Points on a hilly landscape, in no order, each with its height.
From any point a climber takes the steepest step (rise divided by distance) to one of its 6 nearest points. It stops when none of these is higher. Distance is the straight distance between rows; heights are no part of it.
salab: [-46  73 -48   2  31  -4  64  73  77]  h=368
tud: [-49   4   4 -50  23  28 -17  49  75]  h=666
dul: [ 13   8  30 -16 -23 -36  21  59 -55]  h=616
Voguf: [ 54  51 -10  26  66  11  63 -57 -42]  h=286
zam: [ 21 -20  -2  35 -44  -8 -46  -7 -78]  h=674
legek: [  27  -28  -32   26  -26  -13   22 -108  -52]  h=641
ruzom: [ -4 -58   6   4 -52  28 -85  13  59]  h=488
fid: [ 37   1  14 -30  72 -34 106 -81  13]  h=288
dor: [ 32  37  27  40  33 -11 -17  35 -39]  h=56
zosiv: [ 11   8   8 -26  -7 -30  52   9 -78]  h=129
saf: [ 50  46  18  32  49   1   8 -10 -60]  h=221
bap: [-20  -9  40 -14 -12 -32  -7  75  14]  h=536
sodis: [ 26  34  56   3  46 -10  -4  41 -41]  h=162
Zasar: [ 10 -19 -16   8 -51 -12  21 -33 -75]  h=661
rar: [ 22  -9 -10 -27 -23 -41  80 -54 -62]  h=134
lisir: [ 13 -35  26 -47  41  18 -19 -97 -57]  h=648
Tam: [ -9  32  -5  85  21 -17 -28  25  56]  h=466
Leli: [-35  29 -23  74 -19 -21 -12  31  81]  h=491
luta: [ 29 -29  14  -1  -2  18 -70 -18 -88]  h=684
moz: [ 32  48  17 -11  60 -14  56  -8 -82]  h=208
Sige: [-47 -34 -25 -55 -53  25   5  40  75]  h=522
panez: [ -4 -46  38 -65  12   1 -45  -7 -94]  h=582
Toz: [ 73  50 -26  78  10   2  56 -54 -30]  h=248
fafu: [ -28  -58   15  -18  -25   46 -101    5   69]  h=482
Vum: [-23 -45  -9  -4 -62  -9 -40  41  53]  h=386
giv: [-28  31 -24  -3  34  65 -28  15  79]  h=604
lated: [-10  38 -60   1  11  90 -24  26  70]  h=603
gek: [-42 -40 -37 -40 -80  72 -38  -1  74]  h=456
Telas: [   7  -36   12  -51   23    7  -28  -49 -101]  h=646
piti: [-44 -26  33 -28 -30 -30 -10  67  52]  h=189
lupu: [-11  13  34  48  31   0 -40  29  35]  h=552
nimez: [ 55  67   9  87   3  -8  17   2 -42]  h=280
nav: [ 13 -26  10  11 -54 -39  -9  50 -34]  h=651
rebom: [-16 -43  24 -89   7 -13 -10 -45 -95]  h=644
zov: [   5  -56   53  -33   -3   23 -109   30    7]  h=477
gep: [ 29 -23 -15  18 -37  -2  -6 -56 -75]  h=673
puruk: [ 22   1   7 -41   9 -36 102 -60 -28]  h=291
nef: [-11  51  21  76 -29 -69  50  58  18]  h=385
Lezi: [-52 -24   0 -69  -3  15   4  52  58]  h=489
por: [ 51  19 -14  18  81 -13  74 -95  16]  h=250
kod: [-19 -51  31 -63  35  -7  12 -88 -57]  h=479
vakes: [-27  26 -70  34 -12  42 -14  19  94]  h=639
duka: [-37  34 -60  12 -26 -15  29  58  85]  h=464
vig: [  27  -30  -20   19  -34  -22   49 -112  -14]  h=462
Femu: [-53  60 -21  15   5 -50  55  69  77]  h=394
nopi: [-33  16 -21  34  32  23 -38  20  73]  h=600
loset: [-20  20 -23 -44  16  78 -19  16  65]  h=577
kez: [ 10 -49  27  39 -41   0 -82  33   7]  h=551

For each start below, name the point where the climber stops.
piti -> luta
kod -> luta
lupu -> vakes
gek -> tud
legek -> luta
kez -> luta
